A landscape with many peaks, sampled at points; each row gives a point and its height.
A climber steps from a point to the highest of its 2 nearest points, and stops where none of them is higher. Distance is the straight distance between rows; heights are no part of it.
(23) (h 0.68): [ 56 137 103 123  92 189 121 126  56  60 103 122 148 133 153 120 173 168
 148 104 153]
(1014) (h 0.42): [ 87 125  88 134 134 175 125 134  69  89 101 136 160 110 146  99 154 155
 137 103 153]
(541) (h 2.99): [122 154 115 139 137 124  89 118  90 172 135 113 148 101 139  89 135 161
 119 167 144]
(1113) (h 5.55): [185 147  92 142 165 103 126 129 163 157  90 185 103 104 142 186 113 162
 130 185 153]
(1077) (h 0.90): [ 73 105 100 109 171 165 137 133 149  96 123 173 157 118 157 115 115 122
 103  99 153]
(134) (h 0.86): [ 95  67 144 103 124 143 173 146 139  89 163 137 177 171 115 165 149  66
 107  75 104]
(303) (h 2.62): [141 143 106 191 117 161 166 100 109 145 151 102 169  90  86 111 129 136
 138 154 155]
(105) (h 1.64): [ 90 189 119 104 108 140  84 134  98 126 110 131  35 108 151  44 120 163
 170 119 161]
(750) (h 1.98): [108 150  99 153  99 172 172 116  99  84 126 115 132 110 109 111 142 149
 161 129 147]
(935) (h 3.30): [161 118 134 123 162 116 139 134 122 148 109 133 160 162  92 138  90 148
 125 155 137]
(1020) (h 1.97): [126 151 179 108 130 111  97 136 197 191 157 101  78 126 155 128 106  91
  93 145 111]
(686) (h 2.88): [ 80 152 162 119 133 134  55 111 158 185 162  86 137 165 118  76 109 110
  93 132 122]
(602) (h 4.24): [106 157 134 112 131 150 121 140  86 120 102 122 141 125  99  61 108 158
 147 132 150]
(876) (h 5.86): [123 104 102 140 162 128 114 124  43 137 101 132 169  87 153  54 120 114
 125 135 165]
(584) (h 6.63): [137 141  98 129 174 122 118 127 160 130  93 173 132 113 151 149 108 154
 132 157 170]
(65) (h 2.75): [176 119 161 129 176 108 140 156 183 158 106 165 109 160  97 165  65 128
 126 183 136]
(1072) (h 2.86): [149 132 148 183  68 120 132 131  65 130 137  62 111 124  82  97 126 142
 175 111 104]
(806) (h 1.99): [136  73 123 119 133 130 184 123 164 136 152 155 169 182 117 200 118 130
  67 158 122]
(36) (h 2.98): [142 156 102 151 127 120 152 102 137 149 117 129 145 144 118 184 118 184
 118 165 138]
(340) (h 1.67): [102 113  84 143 112 169 197 118 109  72 119 159 146 111 131 146 140 149
 146 102 157]
(1220) (h 3.09): [150 153 152 136 133 110 106 125 126 147 129  90 124 137  90  75 110 153
 148 139 128]
(1205) (h 4.49): [183  62 130 106 135  80 170 148 110 144 139 165 165 150 144 161 120  96
 102 121 117]
(699) (h 2.73): [156 135 149 137 141 106 113 129 152 151 142  99 118 133 118 112 106 101
 119 127 109]
(455) (h 3.83): [ 89 113 109 148  92 147 123 111 107  84 147  86 140 113 146 128 170 106
 128  88 120]
(993) (h 4.43): [146 176 147 159 106 121 112 127 187 171 164  81  72 128 100  87 100 111
 146 118 135]
(717) (h 3.44): [101 146 127 128 153 134  57 105 144 182 144 109 150 114 147  51 115 100
 102 127 143]
(703) (h 3.73): [125 180 143 169  83 138 115 114 155 165 163  53  87 136  87  82 119 171
 163 122 143]
(163) (h 1.20): [ 66 134 115 113 170 204 125 125 193 109 124 185 169 128 145 136 101 119
  83 116 163]
(325) (h 1.66): [127 127 116  93 139 128 153 146 115 101 105 143 140 134 124 135 117 140
 132 118 127]
(956) (h 0.64): [ 94 108  92 107 169 154 120 140  99  80  92 170 165 139 153 107 125 152
 121 106 165]
(909) (h 2.70): [102 114 140  96 108 141 142 178 117 109 182 121 119  56 170 122 154  72
 134  90  95]
(42) (h 2.18): [136 172 142 128 112 128 100 135  95 133  97 127  55 112 115  47 110 149
 171 114 134]
(874) (h 1.86): [ 97 175 123 130 105 167 146 135 159 137 167 119  91  83 139  99 131 128
 159 125 126]
(266) (h 4.37): [ 80  86 118 159 105 132  88 103 100 104 143 115 158 121 128  97 188  71
 116  93 130]
(482) (h 1.43): [127 187 144  99 126 121  81 148 150 178 139 132  50 108 166 101 124 161
 146 153 124]
(1002) (h 5.70): [155 128 129 171 117 123 133  93 180 105 135  89 111 142  90 127 119  98
 144 101 110]
(691) (h 1.40): [ 96 107  92 138 129 179 185 139 101 108 158 145 184  85 128 126 136 121
 129 115 152]
(836) (h 3.60): [140 109 158 100 169  98 108 125 106 135  80 128 173 207  97 127  82 137
 112 148 153]
(926) (h 3.04): [198 115 129 135 158  75 142 140 149 169 114 166 150 149 113 153  88 141
 108 172 145]
(95) (h 2.35): [121 155 168 111 149 147 134 149 183 141 144 124 112 119 111 115  86  99
 122 144 117]
(1123) (h 4.66): [122  87 137 139 127 108  97  83 154 117 135 112 165 149 106 113 136  57
 106  95 131]
(761) (h 1.38): [126 128 144  89 146 115 129 154 133  95 120 117 110 131 127 120 123  88
 135  98 102]
(46) (h 5.67): [147 120 103 121 144  78  72  96  55 119  57 115 152 178 113 123 143 167
 117 128 139]
(557) (h 6.91): [139 122  94 134 178 111 103 103 159 161  99 167 153 132 172 179 129 146
  82 167 168]
(484) (h 3.93): [127  71 159  82 113  88 113 124  91 117 133 115 160 174 124 141 175  68
 112 107  90]
(430) (h 4.15): [127 122 145 135  68 114 146 125 102  80 128  65 113 176  92 190 165 138
 149  93  79]
(1056) (h 5.17): [204 106 116 115 133  67 135 126  89 135  97 130 129 138 126 166 133 148
 131 136 122]
(486) (h 3.25): [ 79 102 131 122 108 175 142 150 107  78 150 118 136  77 160 133 174  98
 134  87 104]
(426) (h 4.99): [ 87 129 123 104 152 142 105 147  39 126 123 122 149 100 138  47 124 138
 137 132 156]
(1086) (h 1.92): [132 120 145  94 148 136 149 146 163 110 101 144 131 156 144 161 100 117
 125 146 117]
(385) (h 2.47): [137 123 166 122 148 143 177 162 193 157 133 161 140 143 109 150  72 129
 109 187 138]
(639) (h 2.16): [ 86 114 148 122 105 141 105 155 110 130 190  78 111  72 162  92 170 101
 135  93 102]
(746) (h 1.01): [106  73 108 124 125 145 153 128 116 107 149 129 193 150 105 131 149  88
 105  94 129]
(777) (h 0.67): [ 99  86 167  95 138 147 131 135 167 100 134 151 157 176 143 160 132  65
  92  99 113]
(753) (h 1.37): [167 108 134 110 152 121 180 174 145 120 121 191 131 100 115 149  94 114
 128 140 129]
(934) (h 3.39): [131 172 112 127 120 145 130 125  98 164 130 123 145 122 110 124 136 186
 136 179 137]
(411) (h 2.20): [118 136 182 123 144 175 171 157 211 159 161 145 132 115 132 128  84  94
  96 165 121]
(427) (h 2.37): [164 135 108 136 116 131 163 100 166  80  93 125 110 133 129 183 124 136
 139 113 107]
(1102) (h 3.61): [ 97 184 142 113 118 134  94 132 117 132 119  92 102 158 106  59 105 178
 150 142 140]
(962) (h 5.83): [123 140 108 139 151 111  97  88 141 177 122 123 141 127 160 150 135 149
  94 167 133]
(235) (h 3.94): [156 134 150  92 118  97 129 177 128 115  90 141  95 162 137 200 134 166
 141 174  97]
(1046) (h 3.85): [125 167 102 112 109 128 124 126 102 163 139 110 133 114 153 180 158 211
 120 191 121]
(678) (h 1.57): [138  86 118 104 185 125 202 175 168 104 113 207 139 145 138 155  77 127
 118 131 142]
(963) (h 2.14): [147  90 133 204  99 108 141  89 134 127 166  87 141  72 104  98 148  65
 135 101 131]
(911) (h 1.19): [ 94  69  94 149 123 166 150 127 100 117 177 161 208 111 142 116 154 112
  90 100 148]
(1186) (h 2.60): [172 164 147 146 133 115 101 134  93 123  97 172  42  88  97  68  99 130
 177 116 107]
(954) (h 5.13): [116  98 118 172 116 117 114  72 178  88 124  94 130 151  99 131 136  76
 120  70 124]
(332) (h 4.22): [166  82 156  93 131  83 143 137 107 124 153 135 151 148 114 128 141  72
 122 104 106]
(10) (h 2.07): [166 139 106 125 127 132 195 118 166  89 108 182 116 123 132 193 129 160
 142 137 129]
(960) (h 2.89): [118 155  99 168 103 139 117  82 184 130 149  92  99 123 149 165 155 143
 126 125 128]
(870) (h 3.74): [163 128 134 133  88 107 136 123 131 112 115  93 129 171 114 189 149 155
 133 119  98]
(437) (h 5.00): [104 102 111 140 143 133  95 109  62 114 116 116 166 109 151  86 159  91
 117 106 150]
(1140) (h 1.82): [123 183 114 140 120 128  93 109 164 162 148  88  58 105 167 115 120 163
 133 131 132]
(277) (h 2.17): [126 169 145  75 146 110  75 180  75 152 112 158  80  78 144  71 122 157
 152 174 126]
(747) (h 2.59): [157 106 134 178  80 101 140 112  94 131 130  71 122 136  86 134 146 108
 152 109 107]
(467) (h 2.94): [202 133 165 145 156 113 123 149 110 111 106 180  56 111  88 109 110 125
 183 115  88]
(837) (h 5.19): [ 85 132 125 104 105 136  67  91 125 186 173 130 149 127 205 190 191 130
  87 135 124]
(722) (h 4.58): [136  94 159 111  91 119 172 144  96  93 124  83 159 177  82 165 138 123
 149 104  90]
(928) (h 2.19): [120 126 145 120 141 146 172 126 158 130 142 136 175 162 118 164 112 123
  91 154 121]
(547) (h 4.25): [142 102 134 119 151  99 109 105 144 132 118 118 165 181 107 129 117  94
  96 126 128]
(355) (h 1.81): [115 172 142  69 132  90  70 164 107 147 108 138  55 112 157 101 126 167
 163 140 127]
(316) (h 4.83): [189 134 128 132 154 102 130 168 145 140  93 201  94 122 118 176 115 166
 160 164 122]
(231) (h 3.90): [135  81 131 112 175 108 127 111 130 133  93 156 184 206 106 129  92 116
  87 107 150]
(84) (h 1.87): [139 113  99 195 119 137 144  80 153 130 155 104 136  92 123 130 144  93
 141 117 140]
(1210) (h 1.80): [119 148  81 130 136 163 184 127 157 101 119 177 146 117 148 182 131 169
 125 151 153]
(178) (h 4.77): [200  79 124 114 116  76 158 119  95 126 123 135 145 169 122 189 150 113
 107 123 103]
(1126) (h 2.56): [135 156 136 103 145 132 104 156 109 157 136 149 116  87 153 102 122 162
 131 171 127]
(245) (h 4.11): [ 86 149  91 156 157 153  54  98 123 171 128 125 168  79 158  76 121 135
  96 125 163]
(443) (h 3.21): [146 165 144 191  77 129 146 114 112 143 160  85  92 114  76  80 118 155
 185 125 121]
(30) (h 2.38): [ 97 165 101 175 109 152 124 107 149 137 160  95  86 102 145 110 147 151
 143 121 144]
(820) (h 2.41): [104 151 169 111 142  99  65 118 177 180 166  85 107 138 135  87 130  68
 101 121 119]
(536) (h 2.97): [117 169 123 155 123 162 151 112 136 148 156 110 144 117 105  95 111 154
 132 163 143]
(1050) (h 1.56): [ 58 134 130 113  85 164 132 168  84 103 169  89  95  81 166  91 177 132
 160  97 121]
(1038) (h 0.93): [ 54 180 128  97 115 157 107 145 127 122 146 124  45  96 160  59 126 127
 159  88 149]
(1103) (h 2.69): [183 123 107 159 134 101 166  97 159 120 105 131 137 158 126 191 118 149
 118 147 126]
(123) (h 4.36): [165 146 162 111 129  89 106 195 127 155 103 186  78 142 111 188 120 173
 153 196  93]
(89) (h 4.19): [101  92 153 103  96 124 129 127 102  97 140  94 163 177  88 145 164  91
 122  91  98]
(917) (h 1.27): [ 81 160 155 109  97 156 132 162 171 125 165 107  53  99 151  82 124 110
 158  87 120]
(272) (h 1.08): [129 123 182  73 144 129 137 181 173  99 125 139  85 111 150 137 110  70
 133 102  76]
(26) (h 4.96): [119 126  83 140 181 147  92  99  96 139  97 139 162  95 160  54 109 121
 100 118 170]
(991) (h 1.79): [136  69 121 103 139 139 202 150 173  96 129 191 164 173 144 188 104 135
  92 127 130]
(268) (h 3.23): [209 121 157 121 140  98 151 160 142  94  91 185  74 118  98 152 107 131
 160 117 103]
(982) (h 3.54): [194 118 144  98 119 102 161 168 136  93  97 184  79 148 129 189 126 142
 140 140  81]
(629) (h 6.36): [165 108 124 106 137  62  81 106  68 134  78 105 129 153 136 119 151 125
 121 137 114]
(172) (h 5.68): [209 102 132 135 147  61  99 119  58 152  78 134 123 141 110 119 113 146
 133 136 121]
(916) (h 2.31): [114 143 102 209  96 162 170 108  72 120 113 100 157  94 102 117 132 153
 162 137 156]
(1081) (h 3.34): [131 126  99 141  88 120 129  86 138 122 138 107 123 135 138 192 169 141
 112 135 103]
(130) (h 2.36): [131  95 132 187  87  89 128  79 124 133 152  81 159 131  75 122 159  81
 138 121 134]
(1173) (h 1.02): [ 45 137 117 124  85 181 105 140  70  90 134  95 139 113 149  81 172 150
 140  99 132]
(1193) (h 1.18): [170  99 159  90 153 126 169 170 173 102 120 177  98 112 135 154 106  71
 132 105 115]
(596) (h 5.08): [159 152 147 164  85 123 131 115 180 152 152  79  85 139 103 132 115 110
 168 112  97]
(226) (h 4.46): [100 144 115 120 112 120  97 107 111 172 157 114 131 112 184 199 165 166
  93 166 114]
(574) (h 1.51): [ 96 144  74 137 164 176 149  96 179 117 113 181 156 121 144 145 111 141
 105 139 168]
(1234) (h 6.00): [105 121 121 122 124 125  75  89 139 147 137 136 153 143 168 166 169 127
  81 126 132]

For each start below, name the point where the climber stops.
(1077) => (934)
(105) => (557)
(23) => (876)
(963) => (1002)
(385) => (1002)
(134) => (934)

Call two points neighbours if one is among the 2 nearest of the other. Go from one point of each pair to the other, from neighbour to neighbour, staying as high as possible. Name the lowest point that can't be avoided.
(934), (629) => (482)
(1234), (557) => (962)
(1234), (1002) => (1014)
(1234), (928) => (777)
(1002), (876) => (411)
(722), (629) => (484)
